A landscape with many valleys, sampled at points; each row gives a point and its height.
A ball rolls from a point to the lowest of its 2 nearest points, and stops where none of them is lower. Distance is the straight distance between rows; heights are no part of it.
<1901>: [103  75 101 165 150 157  90 136 112 138 171 140  89 132 130 139 141  92
 172 136  96 141 115  77]  h=339
<405>: [107 119 128 120 121  94 131 177 140 157 143  99 154 152  35 158 220 103
 178 120  87 132 125  78]  h=237
<793>: [ 78 148  77 136  95  94 129 128 168  98 103 123 123 176 145 159  63 121
 121 148 206 167 130 116]  h=298
<1986>: [134  87 190 117 146 151 142  88 157 106  84 111  89  78 144 120 120 119
 107 128 128 120 125 120]  h=296
<1787>: [124 148 106 120 121 130 117 145 138  91 167 181 169 123 111 137 124 164
  82 117 105 127 150  86]  h=200
<1578>: [146 138  81  86 143 137 117 175 106 142 164  82 147 176  97 134 164 117
 170 117  98 141  73  86]  h=136
<773>: [ 91 123  93 103 120 128 108 133 176 143 144 112 183 135 103 149 133 109
 153  91 161 163 172  76]  h=175
<955>: [123  79 149 152 128 177 134 126 108 182 114 113  72 147 143 110 144 105
 124 135 131 107 134 184]  h=476
<1705>: [124 109 108 149 129 127  95 170 109 103 175 175 114  81 106 121  89 127
 120 119 127 141 135 120]  h=469
<488>: [113 130 161 118 111 107 142 111 107 107 135 109 132  99 134 117  95 101
  71 104  83  85 157 132]  h=286
<1016>: [158 122 214 117 104 101 195 137 128 130 116 153  94  90 172 124 118 132
 100 109 123 109 112 161]  h=59
<1902>: [ 93 154 207  99 131  79 189 114  79 126 103 100 107 123 131 117 110 104
  87 105 169 118 147 218]  h=167
<388>: [102 141  89  73 119 128 115 141 156 111 166 133 153 103 150 116  66 153
 104 123 135 160 133  90]  h=108
<1877>: [137  72 122 151 112 159 123 128 129 183 116 110 104 186 128 109 193 113
 145 157 123 141 121 174]  h=491
<1564>: [121 128 129 118 160 130  91 143 138 118 121 122 112 174 120 163 127 119
 130 115 212 150 108 140]  h=261
<1450>: [114 161 121 135 114 146 130 103 105 119 120 112 153 155 151 156 122  53
 126 140 189 141 174 170]  h=351
<1184>: [138 165 155 150 147 119 171 104  72 160 171  96  79 113 127 103 108 121
  92 115  74  83 140 149]  h=169
<1141>: [138 125 122 124 138 157 138 127  98 144 139 112  97 164 110 138 172 122
 178 142 214 129 135 179]  h=517
<1138>: [123 123  99 116  71 126 132 162 168  72 134 144 176 107 152 149  99 107
 142 144 122 142 124  95]  h=60
<762>: [158 154 123 178 144 177 159  93  96 180 174 111  88 123 114  93 142 140
  96 127  73 118 119 131]  h=117
<965>: [ 94 154  95  83 142  85  95 192 134  55 146 194 166 117  80 127 162 181
 160 139 100 155 147  86]  h=287
<1109>: [130 138 106 141 165 116  86 124 132  93 120 118 115 174 102 156 137 105
 160 118 150 152 101  59]  h=196
<988>: [103 151 189 114 132 109 198 110 136 114  44 116  98 129 171 110 107 145
 115 137 169  69 192 139]  h=312
<1222>: [136 129  88  79 132 147 126 174 136 129 174  93 174 143 120 161 146 104
 176 128 110 129 125  78]  h=113
<1485>: [133 148 116 128 122 157 138 128  79 139 193 112 120 105 141 115 103 106
 106 135  82  95 133 144]  h=215
<2076>: [111 144 113 156 135 137  99 118 154 155 147 131 139  96 149 146  66 130
 115 103 113 118 130 110]  h=74
<1474>: [ 81 141 118 136 132 142  95  78 114 101  90 104 117 164 124 125 106 115
 122 110 188 112 134 129]  h=121
<1002>: [157 157 105 131 145 110 170 170 147  91 122 142 146 142 120 150 120 124
 193 126 112 180  86   4]  h=334
<2222>: [157 107 143 127 160 154 130 121 128 131  88 147  97 176 136 117 214 131
 164 123 161 157  88 114]  h=195
<910>: [127 117  94 174 166 138  80 180 116 122 163 150 133 124 115 151 131  78
 167 132  66 156 101  84]  h=362
<575>: [105 158 180 133 120  73 181 108 143 125  66 109 101 130 189 134  72 113
  90 132 125  79 180 136]  h=342
<1258>: [141 125 131 153 136 131  88  71 119 131 113 114 102 140 101 101 197 111
 127 139 130 159 102 175]  h=130
<798>: [162 163 154 118 127 114 139 112 140  99  90 119 124 101 138 119 132 136
 139 138 202 163  96 192]  h=205
<2146>: [121 145  90 111  97 123 117 150 113  85 124 111 173 176 113 134 126  96
 148  83 154 145  92 113]  h=280
<1089>: [132  99 150 130 115 135 120  88 128 178  84 113 107 154 111  57 175 130
  71 113 106 146 121 193]  h=185
<1754>: [166  47 147 139 140 191 137 104 134 153 113 137 112 112 116 104 158 115
 125 132  97 132 137 107]  h=260
<982>: [122 156 178 147 108 113 174 118 176 116 116 110 114  61 163 148  75  94
 100 117 127 155 125 148]  h=433
<2061>: [145 105 137 117 136 112  96 103 124 126 170 128 102 130 134 166 179 151
 168 169 153 122  99 131]  h=238
<290>: [149 126 144 106 147 140 154  87 123 163 138  74 112  74 117  74 120 165
 110 118  56 109 102 129]  h=401
<875>: [135 154 158 129 131 120 126 108 167  97 140 137 130  52 130 125 101 110
  82 121 100 174 114 124]  h=407
<1991>: [116 144  82 112 107 150 128 133 101  99 191 116 134 112 132 131 114 155
 174 134 134 100 115  99]  h=222
<1182>: [171 110 105 135 142 160 146 162 106 163 121 115 123 186 135 136 172  86
 201 118 101 137 100  68]  h=279
<1423>: [158 104 148 100 104 125 140 153 195 117 103 136 155 131 161 181 154 125
 173 130 177 163 111 116]  h=151
<1409>: [146 144  93  97 143 135 113 133 125 182 156  67 140 198 125 130 182 114
 161 123 116 170  64 125]  h=156
<194>: [ 98 156 116  64 105 119 147 136 133 121 165 105 173  84 133 114  50 144
  80 107 139 153 126 148]  h=77
<1636>: [ 94 104  79  97 115 141 103 137 112 122 181 117 159 159  84 107 201 126
 137 128  74 137 124 102]  h=454
<112>: [142 167 169 135 140 122 175 117  66 160 133 112  83 151 141 111 115 127
  88 102 132  76 139 180]  h=210
<566>: [133 127  92 121  56  96 164 147 191  92 119 152 154 120 154 139 108  97
 143 155 162 188 155  95]  h=92
<943>: [127 122 127 107 110 121 113 106 156 191 173 133 145 135 171 160 165 127
 155 135 139 146 131 119]  h=374
<1177>: [151 161 112 152 168 168 113  73 129 132 102 123 112 167 153 141 122 131
 140 128 137 106 130  77]  h=202
<1069>: [165 138 128 142 140 130  99 119  93 157 121 153 107 196 163 135 166 127
 123 145 142 105 113 168]  h=112
<619>: [141 110 128 127 139 117 123 138 141 158 131 125 110 143 103 128 187 128
 194  99 155 178  92  86]  h=168
<2244>: [126 173 164 100 145 151 154  81 109 137 154  98 111 132 137 146 135 127
  81 120 187 125 130 187]  h=537
<612>: [139 134 155 178 138 162 143 106 103 130 146 133  91 123 111 156 124 112
  93 121 133  74 173 147]  h=571
<684>: [113 161 176 196 147 142 145 110 117 123  86 155  70 124 153 126 108 109
 113 106 169 113 132 153]  h=605
<1471>: [128 117 137 114  95 183 151 135 144  99 116 119 148 172 144 170 134 126
 120 103 177  86 118 127]  h=338
<904>: [124  92 121  90 134 150 103 143 108 174 122  81 159 155 134 163 127  95
 141 148 173 133 123 212]  h=493
<972>: [ 96 134  96 140 126 108  61 131  90 130 171 148 140 165  84 129 121 134
  96  92 139 127 110 149]  h=155
<1644>: [199 133 119 127 152 139 134 108 116 148 131 146 118 109 106 102 124 158
 133 124 155 148 155 108]  h=326
<2121>: [139 139 201 129 157 116 207 111  95 181 126  95  61 148 128 101 165 141
  79 113 102  88 152 186]  h=239
<489>: [131 108 107 166 100 137  97 138 117 195 137 131 144 154 112 101 124 130
  93  98  81 119 102 178]  h=234
<475>: [ 99 139  78  97 118 119  97 141 116  93 133  73 191 139  96 141 122  83
 180 116 136 155 113 126]  h=259
<689>: [111 173 164 139 144 153 165  87 124 121 133  88 111 124 131 151 100  96
  83 119 159  90 173 153]  h=552
<1790>: [112  93 129 102  76 111 125 122 117 149 132 139 154 148 143 143 135 124
 147 123 183 110 155 156]  h=336
<1348>: [173 142 123 179 141 153 124  93  81 167 153 150  93 179 126 112 170 132
 105 138 110 122 122 144]  h=70
<1545>: [144 189 106 153 104  97 171  95 172  89 103 117 137 106 149 146  58 157
  98 172 112 104 140 107]  h=189
<795>: [144  93  96 170 140 106 111 166 115 159 160 105 115 184  40 134 214 144
 163 168  75 137 110 111]  h=199
<2257>: [172 129 131 131 128 141 144 110 143 163 127 129 147  71 136 112  99 173
 138 115  89 100 115 115]  h=378
<289>: [158 136 115 112 158 148 109 137 137 144 185 157 142  77 131 101 139 130
  99 136  62 182 129 118]  h=275
<547>: [164 126 121 117 108 118 102 134 150 155 108 123 168 134 166 160 107 146
 147 130 124  89 107 142]  h=152
<1281>: [142 101 101 180 134 106  86 144 111 148 147 154 127 137 120 122 163 114
 171 145  44 149  69 114]  h=389
<1765>: [137 116 143 126 160 152 139 133 140  96  52 173  97 161 172 122 168 127
 163 145 196 145 119  91]  h=224
<1496>: [143 144 128 128 165  93  94 148 122 142 130 109 125 182  68 165 184 117
 160 110 194 164 111 148]  h=241
<1906>: [138 155 123 118 140 147 128 103 102 157 177 115 117 164 115 150 144 151
 115 117 195 122 132 159]  h=527
<676>: [161  95 102 120 156 144  94 117 146 164 145 141 151 117 114 105 164 141
 131 136  61 167 115  85]  h=250
<572>: [137 130 139 170 120 126 137 136 189 129  43 161 133 138 146 151  85 150
 128 123 178 122 141 121]  h=69
<723>: [143 130 145 146 102 120 150  98 121  51 142 174 114 112 141 140 118 171
 103 146 127  99 122  72]  h=63
<1397>: [114 167 116 116 134 142 114 146 168  55 153 162 163  60 122 115 111 136
  97 118  84 181 108 114]  h=385
<2179>: [130 144 141 131 106  66 135 124 131 116 123 129 130  95 138 131  55 127
  94 151 162 126 175 160]  h=343
<712>: [133 129 104 171 122 120 119 146 131 203 168 153 127 179 129 147 195 103
 162 114  94 163 112  90]  h=330
<508>: [157  71 103 120 127 168 121 136 119 186 117 126 120 176 164 112 150 120
 169 120 111 123 114  91]  h=255
<197>: [109 176 105 124 127  54 118 163 171 120 157 157 166 120 124 169 144 127
 175 140 126 181 148  49]  h=329
<923>: [101 149 115 150 123  99 102 150 152 157 178 164 155 131 120 164 166 108
 164  99 114 162 138  79]  h=314
<790>: [132 147 151 147 116 123 121  96  85  83 144 104 105 104 121 136 128 106
 109 144 114  88  92 184]  h=22
<1810>: [138 103 164 145 114 103 149 149  85 143 155 159 106  80 103  92 113 153
  85 104  52  89 123 151]  h=390
<317>: [119 120 114 140 106 129 109 119 168 200 172 145 155  94 138 127 151 168
 160 108  92 139 112 117]  h=361
<2016>: [110 128 188 110 107 112 150 102  77 122 107 116  99 126 120  91 149 107
  84 106 155 128 106 226]  h=133
<395>: [102 117 114 118  95 122 104 154 142 111 151 155 180 120 113 140  91 110
  71 102 126 125 170 129]  h=223
<1835>: [103 107 110 172 148 119 103 181 128 103 167 217 134  76 105 135 127 144
 165 133  88 155 141  91]  h=451
<915>: [108 160 111 125 114 129 139 119 165  75  81 120 122 186 184 168  95 117
 117 165 194 128 117 125]  h=270
<281>: [ 58 125  80  59 108  86  95 144 127 107 161 134 196 128 114 118 119 151
 159 113 149 162 147  93]  h=154
<2232>: [160  66 195 145 165 178 165 106 125 142  93 134  69 108 122 121 146 133
  97 131 107 103 120 137]  h=290
<1142>: [ 75 130  93 127 133 169 124 140 117 157 188 110 118  99  86  64 140 183
  99 142  33 138 128 162]  h=432
<856>: [ 93 141 169 104 114  68 153 112 100 121 164 112 121  90 131 133  80 132
  80 129 127 101 160 164]  h=313
<874>: [125 131 132 128 133 162 158 128 118 148 177  98 123  89  84  84 139 177
  74 128  21 101 110 156]  h=419
<294>: [ 98 155  92 111 122 102 114 188 118 145 181 111 171 127  74 126 186 100
 184 111  84 177 101 129]  h=265
<1063>: [115 125 178 128 187 163 137 150 126 129  26 150  98 137 193 111 131 152
  99 144 137  61 113 153]  h=248
<873>: [ 98 135 122 160 108 117 107  80 152  87  67 109 125 115 137 122  82 111
 136 125 154 115 135 109]  h=75
<687>: [120 155 175 136 178 137 176 145 152 117   9 157 108 122 176 106 126 167
 100 162 163  63 167 143]  h=282
<693>: [122  87 154 100 107 134 116  96 142 179 115 113 150 133 135 140 137 141
 108 130 139  80 164 163]  h=350
<1156>: [121 134 121 108 122 163 115  85 129 167 112  73 150 130 147 106 118 105
 130 106 118 130 105 151]  h=456
<1584>: [121 140  91 114 115 100  92 105  87 180 199 125 141 123 115 101 152 151
 128 157 109 141 137 170]  h=409
<58>: [143 122 130 135 120 100 116 157 147 102 120 110 165 129  61 164 201  79
 191 116 128 153 127 102]  h=253
<864>: [113 185 133 143 135 105 126  92 124 148 140 122 122 111 136 117  68 154
  85  90 129 103 134 128]  h=120
<626>: [134 135 144 122 115 128 128 130 168 146 112 103 154  98 167 168  59 137
 111 126 130  94 120 150]  h=119
<1860>: [174  79 109 136 166 124  94 166 110 119 134 106 116 146  64 151 181 115
 174 154  92 129  96 107]  h=171
<1473>: [166 127 109  84 154 161 111 141 132 155 109  83 128 171 150 121 150 112
 165 114 152 165  71 143]  h=178
<686>: [102 111 164  94 105 120 155  94 140  88 135 104  92  81 156 126  87 132
 113 132 146 115 127 115]  h=267
<616>: [145 108 154 128 182 192 134 137 141 170  37 131 107 137 192 114 127 133
 137 134 127  98 102 145]  h=214
<1563>: [101 144 166 121 134  36 187 154 146 101 127 106 121  80 135 114  47 125
  92  96  73 114 165 123]  h=321
<1391>: [155 129 147 150 151 164 136  86 157 145  88 128 123 121 161 145  94 118
 106 130 110 104 166  90]  h=244
<1330>: [165 129 107 136 136 134 113 133 137 100 130 177 156 148 122 131 132 129
 117 105 113 156 124  57]  h=201
<1011>: [127 127  98 125 105 142 103 173 119 176 172 144 173 109 131 117 101 139
 111 102  79 116 121 156]  h=257
<11>: [146 130  91 115 120 133  82 124 115  90 126  87 169 116 121 122 140  75
 168 143  94 138  99 137]  h=229
<407>: [120 140  89 143 145 134  84  97 104 109 132 120 116 152 118 113 114 129
 134 111 137 124 123  84]  h=163
<926>: [146 109 166 186 133 154 133 120 126 113 106 184  89 133 145 158 122 101
 109 125 160 117 154 124]  h=588
<2120>: [156  95 137 189 133 147 118 118 129 152 144 175 132 109 138 142 147 126
 143 127  77 130 100 110]  h=413
<1432>: [ 94 112  80 110 103 142  83 188 129 137 166 146 207 125 112 137 119 104
 116 102  87 130 147 144]  h=242
<2054>: [ 68 144  70  70 116 120 116 161 166  67 154 147 167  97 110 103  87 177
 133 131 133 168 151  82]  h=132
<1594>: [142 111 171 119  95 126 149 119  99 133 131 135  96  97 130  87 125 123
 100  98 135 130 110 173]  h=101
<543>: [151 117 108 118 168 116 101 157 143 151 144 167 165 151 113 140 154 136
 144 109  74 163 121  32]  h=225
<1535>: [ 76 116 126  82 100 151 127 122 127  91 190 101 137  85 150 138  99 136
 137 138 124 106 114 114]  h=243
<1074>: [148 113 143 125 141 152 150 119 149 113 131 132 131  79 124 138  76 146
  78 125  96  95 178  83]  h=284
<156>: [ 97 112  90 144 134 188 119 116 121 168 178  72 111 117  95  93 119 133
 115 128  70 121 118 143]  h=445
<164>: [182 106 124 136 154 120 113 132 113 157 162 153 111  83  75 105 133 170
 110 136 123 140 134 149]  h=348
<1387>: [109 114 117 105 141 126 113 140 169 148 121  99 137 166 121 172 149  92
 181 107 185 156 152  79]  h=192
<2141>: [111  88  98  70 118 151 103  91 112 184 147  74 148 153 132 100 135 122
 122 133 133 141 133 151]  h=470
<319>: [116 135 132 113 128 142 113  96 102  87  71 102 126 149 124  95  79 100
  75 105 161 105 151 143]  h=166
<83>: [ 93 125  87  83 105 146 127 195 162  97 169 130 203 103 131 167 118 126
 168 136 114 132 140 103]  h=88
<1155>: [145  62 117 119 127 168 112 114 151 145  98 134 144 131 139 122 138 118
 152 111 124 124 146  59]  h=236
<1104>: [124 137 122 120 137 164 129  76 111 181  83  93  99 143 149  63 158 129
 153 122 150 143 111 165]  h=437
<1886>: [160 127 140 138 125 124 116 119  81 103 106 157  95 159 163 132 126 135
 137 153 153  78 118 141]  h=153
<545>: [149 133 137 103 114  97 139 138 172  98  98 131 128 123 148 151 125 125
 161 160 213 181 123 153]  h=176
<2023>: [144 105 175 161 122 119 173 128  96 133  87 137 101 102 116  87  90 136
 106  74  74  78 132 127]  h=417
<2240>: [192 126 123 156 133 142 155 133 136 121 101 159 131 106 124 117  75 156
 123 113 135 126 125  94]  h=353
<251>: [108 124 110 138 131 140 108 131  86  98 154 179 121  76 151  80 103 141
 125 139  42 110 128  90]  h=204
<1649>: [159 103 112 129 109 148 129 138 105 154 139 110 134 146  99 113 173 102
 164 124 154 148 130 161]  h=504
<56>: [121 125 131 113 108  94 127 131 137 109 178 124 151 136 101 183 194 146
 186 137 157 119 116 104]  h=256
<461>: [127 175  99 124 106  84 144 128 130  73 133 132 122  90 161 112  35 149
 104 174  96 120 130 105]  h=235
<314>: [132 113 131 159 108 119 104 130 172  81 114 148 160 112  82 151 151 106
 145 112 149 152 134 113]  h=276
<704>: [132 141 120 112  97 149 154 147 133  76  73 130 153 185 139 142 157 109
 164 123 207 122 132 134]  h=320
<633>: [ 95 169  98 115 129 141 120 136  92 138 224 141 146  91 143 128 108 115
 121 148 105 125 169 149]  h=249
<1837>: [105 114 140 105 135 164 126 117  77 112  99 102 118 153 124 120 129  74
 112 131 198 132 151 205]  h=379
<789>: [140  90 141 152 123 149  94 115 139 189  83 138 132 156 104 101 154 142
  90  86 126 126 130 165]  h=209
<1025>: [131 125 161 117 146 169 151 123 152 105  75 136  93 131 177 130 125 129
 122 149 197 125 139 131]  h=252
<59>: [114 132  81 169 108 128 101 141 137 216 170 122 153 161 120 122 170 137
 164 124  67 144 104 132]  h=346
<819>: [132 122  99 110 130 105 114 156 134  99 176 152 110 143 144 152 102 131
 145 140 168 162 133  59]  h=297
<1667>: [169 128 197 127 178  93 144 121 124 139  66 129  79 101 151 117  99 122
  86 141 127 102 165 167]  h=258
<9>: [ 82 148  98 114 111 137 115 171 145  80 148 196 163  79 176 124 103 146
 150 154  55 124 158  95]  h=135
<1731>: [168 127 125 123 108 111 165 156 187 103 103 148 144 151 137 164 145  96
 162 141 167 189 142  59]  h=125
<2080>: [ 81 129 112 122  84  96 123 119 120 112 137 134 155 147 138 160  95 122
 144 124 211 140 149 142]  h=322
<2188>: [128 117 185 124 108  96 179  87  92 149 161 100  96 120 101  98 173 140
  65 126  71  90 146 179]  h=264
<842>: [135 128 120 176 127 104 142 155 196 108  62 160 123 156 131 184 111 162
 177 142 186 151  97  93]  h=109
<559>: [ 59 178  74 121 130  68 114 190 184  72 143 171 158 113 115 146 116 138
 163 158 102 200 145  64]  h=347
<1781>: [140 103 126 184 149 149 134 153 126 119 163 203 151  76 125 158 124 156
 171 149  67 125 108  80]  h=434
<1855>: [158 107 150 120 114 135 144 117 121 104 185 175 113  99 143 139 140 177
 116 134 133 120 105  94]  h=49
<1026>: [ 95 143 125  97 100 103 176 146 148 107 124  95 149 108 104 129  21 136
  61 112 174 146 144 155]  h=35
<196>: [135 173 214 110 170  80 203 111 128 108  81  96  82 106 148 121 127 117
  92 121 149 116 159 176]  h=208
<1327>: [116 183 136 121 127 141 161 123 118 103  74 114 138 139 177 142 113  80
 127 170 210 133 163 198]  h=319
<990>: [163 156 175 177 131 116 202 144 138 104  37 169 100 118 145 122  68 139
  92 112 136 109 134 134]  h=472
<1741>: [127 121 114 149 100 124 129 142 152  83 132 163 156  83 151 154  86 137
 134 162  85 104 146  87]  h=95
<869>: [172 137  92 146 143 125  95 105 111 137 155  92 127 142  76 112 196 134
 152 162 102 152  96 153]  h=164
<536>: [148 103 131 162 137 106 121 153 170 131 106 150 125 114 121 157 126 146
 206 112 162 167  86  81]  h=140
<2227>: [148 107 140 127 153 131 109  84 108 144 121 116  74 129 136 113 155 175
 152 150 142 112  86 139]  h=216
<1634>: [127  88 130 145 131 124 103 156 102 147 181 156 109  80  81 105 127 152
  88 139  74 114 149 172]  h=369
<934>: [ 70 144 153 108 159 180 144 138  89 115  59 115 117 149 147  90 145 103
  99 125 202 102 137 201]  h=402
<891>: [111 115 123 159 111 148 139 130 168  65 124 136 105 105 121 145  79 100
 115 125 171 164 130  96]  h=349
<1958>: [117  91 121  82 115 185 141 117  94 185 121  72 140 179 147 112 150 103
 120 141 159 125 131 197]  h=482
<2073>: [129 100 130 158 140 129 104 154 138 132 165 153  98 144 151 189 127 102
 162 136 155 137 130  87]  h=316
<679>: [ 93 140 171 167 174 172 133 138 141 148  55 166  88 129 148 101 153 125
 103 109 195 115 151 172]  h=620
<13>: [121 134 188 134 157  33 194 130 132 114  88  90  96 118 153 128  75 126
 116  97  91  80 174 118]  h=359
<263>: [ 94 178  80 113 155 132  91 148 117 109 204 157 157 116 143 141 144 134
 149 159  88 141 174  93]  h=277
<901>: [137 123 166 130 150 130 129  89  93 126  84 121  65 134 163 113 132 162
 126 156 140  65 113 155]  h=187
<865>: [141 159 146 146 141 133 131  65  96 109  87 128  97 146 142  91 111 112
  78 108 129 102 159 115]  h=218
<898>: [143  69 152 145 132 155 135 111 156  92  93 151  98  85 137 126 102 100
 131 128 141 153 126  84]  h=323
<719>: [114  89  95  78 115 123  88 124 125 163 144 110 169 181 102 112 169 117
 127 100 124 147 131 110]  h=463
<358>: [ 73 160 114  90 131  61 112 194 103 161 154  90 166 149  37 128 204  97
 164 118  78 162 108 103]  h=251
<1839>: [187 112 182 112 114 127 172 109 137 119 130 169 108  89 170 130 126 157
 112 145 135 124 118 112]  h=14
<55>: [139 105 105 163 153 105  89 150 104 168 140 113  93 191  59 138 180 144
 158 132 144 141 102 152]  h=221
<2097>: [132  93 123 145  98 121 113  81 128 165 142  99 117 151  94  71 193 150
 103 162  91 168 110 177]  h=160
<1620>: [ 96 131 106  80 121  77  92 162 132  76 165 132 182 128  80 156 181 153
 170 136 111 127 115 101]  h=271
<1326>: [117 158 160 129 122 138 179 159 151 108  58 150 101 123 204 136 105 124
 119 173 199 116 149 172]  h=285
<1960>: [158  73 204 112 155 140 152 117 140 177  77 106  84 112 126 110 144 166
  91 121 100  93 119 176]  h=315
<2053>: [136 153 108 101  98 106 144 163 135  99  86 110 166 207 132 159 153 104
 187 109 165 122 108  75]  h=300
<1987>: [ 98 123 101 152 120 112 148 201 115 170 177 111 127 161  34 119 223 142
 186 153  50 148 127  80]  h=219
<594>: [106 142 127  98 100 124 145 127 142 134 101 106 172 144 127 135  53 147
  86  93 201 126 137 165]  h=76
<814>: [106  62 127 137 112 170 130 118  94 163 160  80  67 133 110  92 123 115
 106 138 100 111 120 162]  h=460
<691>: [102  96  75 126 121 157 103 166 124 153 195 108 138 151  94  92 171 151
 115 163  42 163 107 145]  h=443
<2068>: [106 150 105 130 131 105 118 169 169  46 150 187 149  79 114 126 124 138
 142 139 101 205 107  76]  h=366
<221>: [109 158 109 136 104  79  97 112 105 126 150 139 168  99 127 125  83 135
 120 147 125  97 177 150]  h=370
<285>: [109 145 188 121 120 103 139  74 109  86  95  91 114 108 137 148 137 117
 107 147 138  82 123 186]  h=61
<826>: [125  90 181  80 133 129 155  96 130 197 110  78 110 121 130 109 135 148
  90 124 123  94 150 181]  h=333
<1188>: [109 118 136  98 119 103 134  85  75 191 179  97 100 113 129  96 127 142
 112 148 144 128 139 188]  h=424
<1993>: [109 169  97 156  88 127 181 111 176  76  91 109 105 152 149 165  56 127
  87 172 153 110 132 122]  h=233
<248>: [169 134 124 170 103 110 162 108 165  99  75 160 140 108 163 156  81 142
 132 180 118 105 149  92]  h=142
<291>: [166  99 153 136 139 158 114 114 155 184  77 129 132 127 173 141 128 155
 142 131 107  94  92 145]  h=180
<2063>: [147 149 155 177 113 110 183 128 119 117  69 129 106 108 121 119  55 148
 116 100 133  66 155 131]  h=447
<123>: [ 97 125 128 122  99 115 101 112  84 139 140 125 160 155  96 135 124 127
  89  99 171 129 114 200]  h=129
<1880>: [179 109 124 170 175 150  98 138 122 100 106 126 119 144 109 174 154 106
 169 151 111 124  84 112]  h=134
<1568>: [163 123 109 145 140 155 158 140 129 123 109 140 130 158 152 139 123 115
 200 115 144 145 106  35]  h=307
<224>: [204 135 149 127 157 104 119 111 116 147  95 152 104 111 127 104 110 143
  95 144 154 129 165 150]  h=299
<1777>: [172 126  87 119 134 154 103 123 108 127 152  92 150 108  93  91 154 112
 134 151  69 142 109 155]  h=194
<1716>: [160 106 117 108 143 149 119 127 162 141  85 123 150 164 136 144 164  89
 154 122 156 145 163  87]  h=212
<444>: [ 79 120 110 110 141 138  83 160 123 125 160 186 145  83 161  97 115 168
 119 132  32 118 124 125]  h=170
<1876>: [113 123 113 149 125  90  69 126 154 130 148 150 156  98 106 147 135 123
 147 118 129 149 136 125]  h=295
<1098>: [140 112 136  98 117 181 128 109 117 108 112 123 131 193 136 124 183 107
 103 105 158 117 115 137]  h=352
<1969>: [157 144 105 129 118 108  94  95 101 155 143 132 155 128 120 117 135 138
 130 138 118 106 157 151]  h=392
<207>: [116 152 145 148 108 122 156 101 185 105  43 111 125 106 154 129  80 138
 127 136 170 125 125 141]  h=23
<1518>: [165 144 133 170 148 126  95 102 109  97 131 130 105 118 119 144 145 107
 133 144 114 128  80 159]  h=80
<357>: [129 138 107 106 121  99 126 144 137  70 143 140 114 174 117 146 115 142
 134 121 206 168  98  93]  h=281
<620>: [161 157 108 151 111 124 137 123  85  98 156 138 117 117 144 136  98 148
 157 149 140  80 125 116]  h=193
<832>: [ 99 148 138 105 108 123 110 106 137 134  85 120 175 168 128 138 122 139
 102  86 194 130 117 181]  h=104
<1870>: [106 147  97 133 134 127  77 146 116 116 189 160 159 135  70 131 164 171
 103 107  96 128 116 134]  h=177
<533>: [ 81 140 123 107 118 128 125 132  95  83 143 131 136  76 127  84  82 121
  86 116  56  89 168 113]  h=247
<1922>: [103 168 148 131 134  65 161 150 121  81 143 138 111  44 146 103  45 137
 102 137  57 113 150 113]  h=283
<478>: [111 137 145  97 161 174 138  95 101 160  91 108  91 160 158  89 151 141
 113 131 189 108 146 169]  h=421

For each start below, name the point where the ball stops.
<1906>: <1839>
<1636>: <1839>
<1584>: <1138>
<1958>: <207>
<2063>: <1839>
<904>: <207>
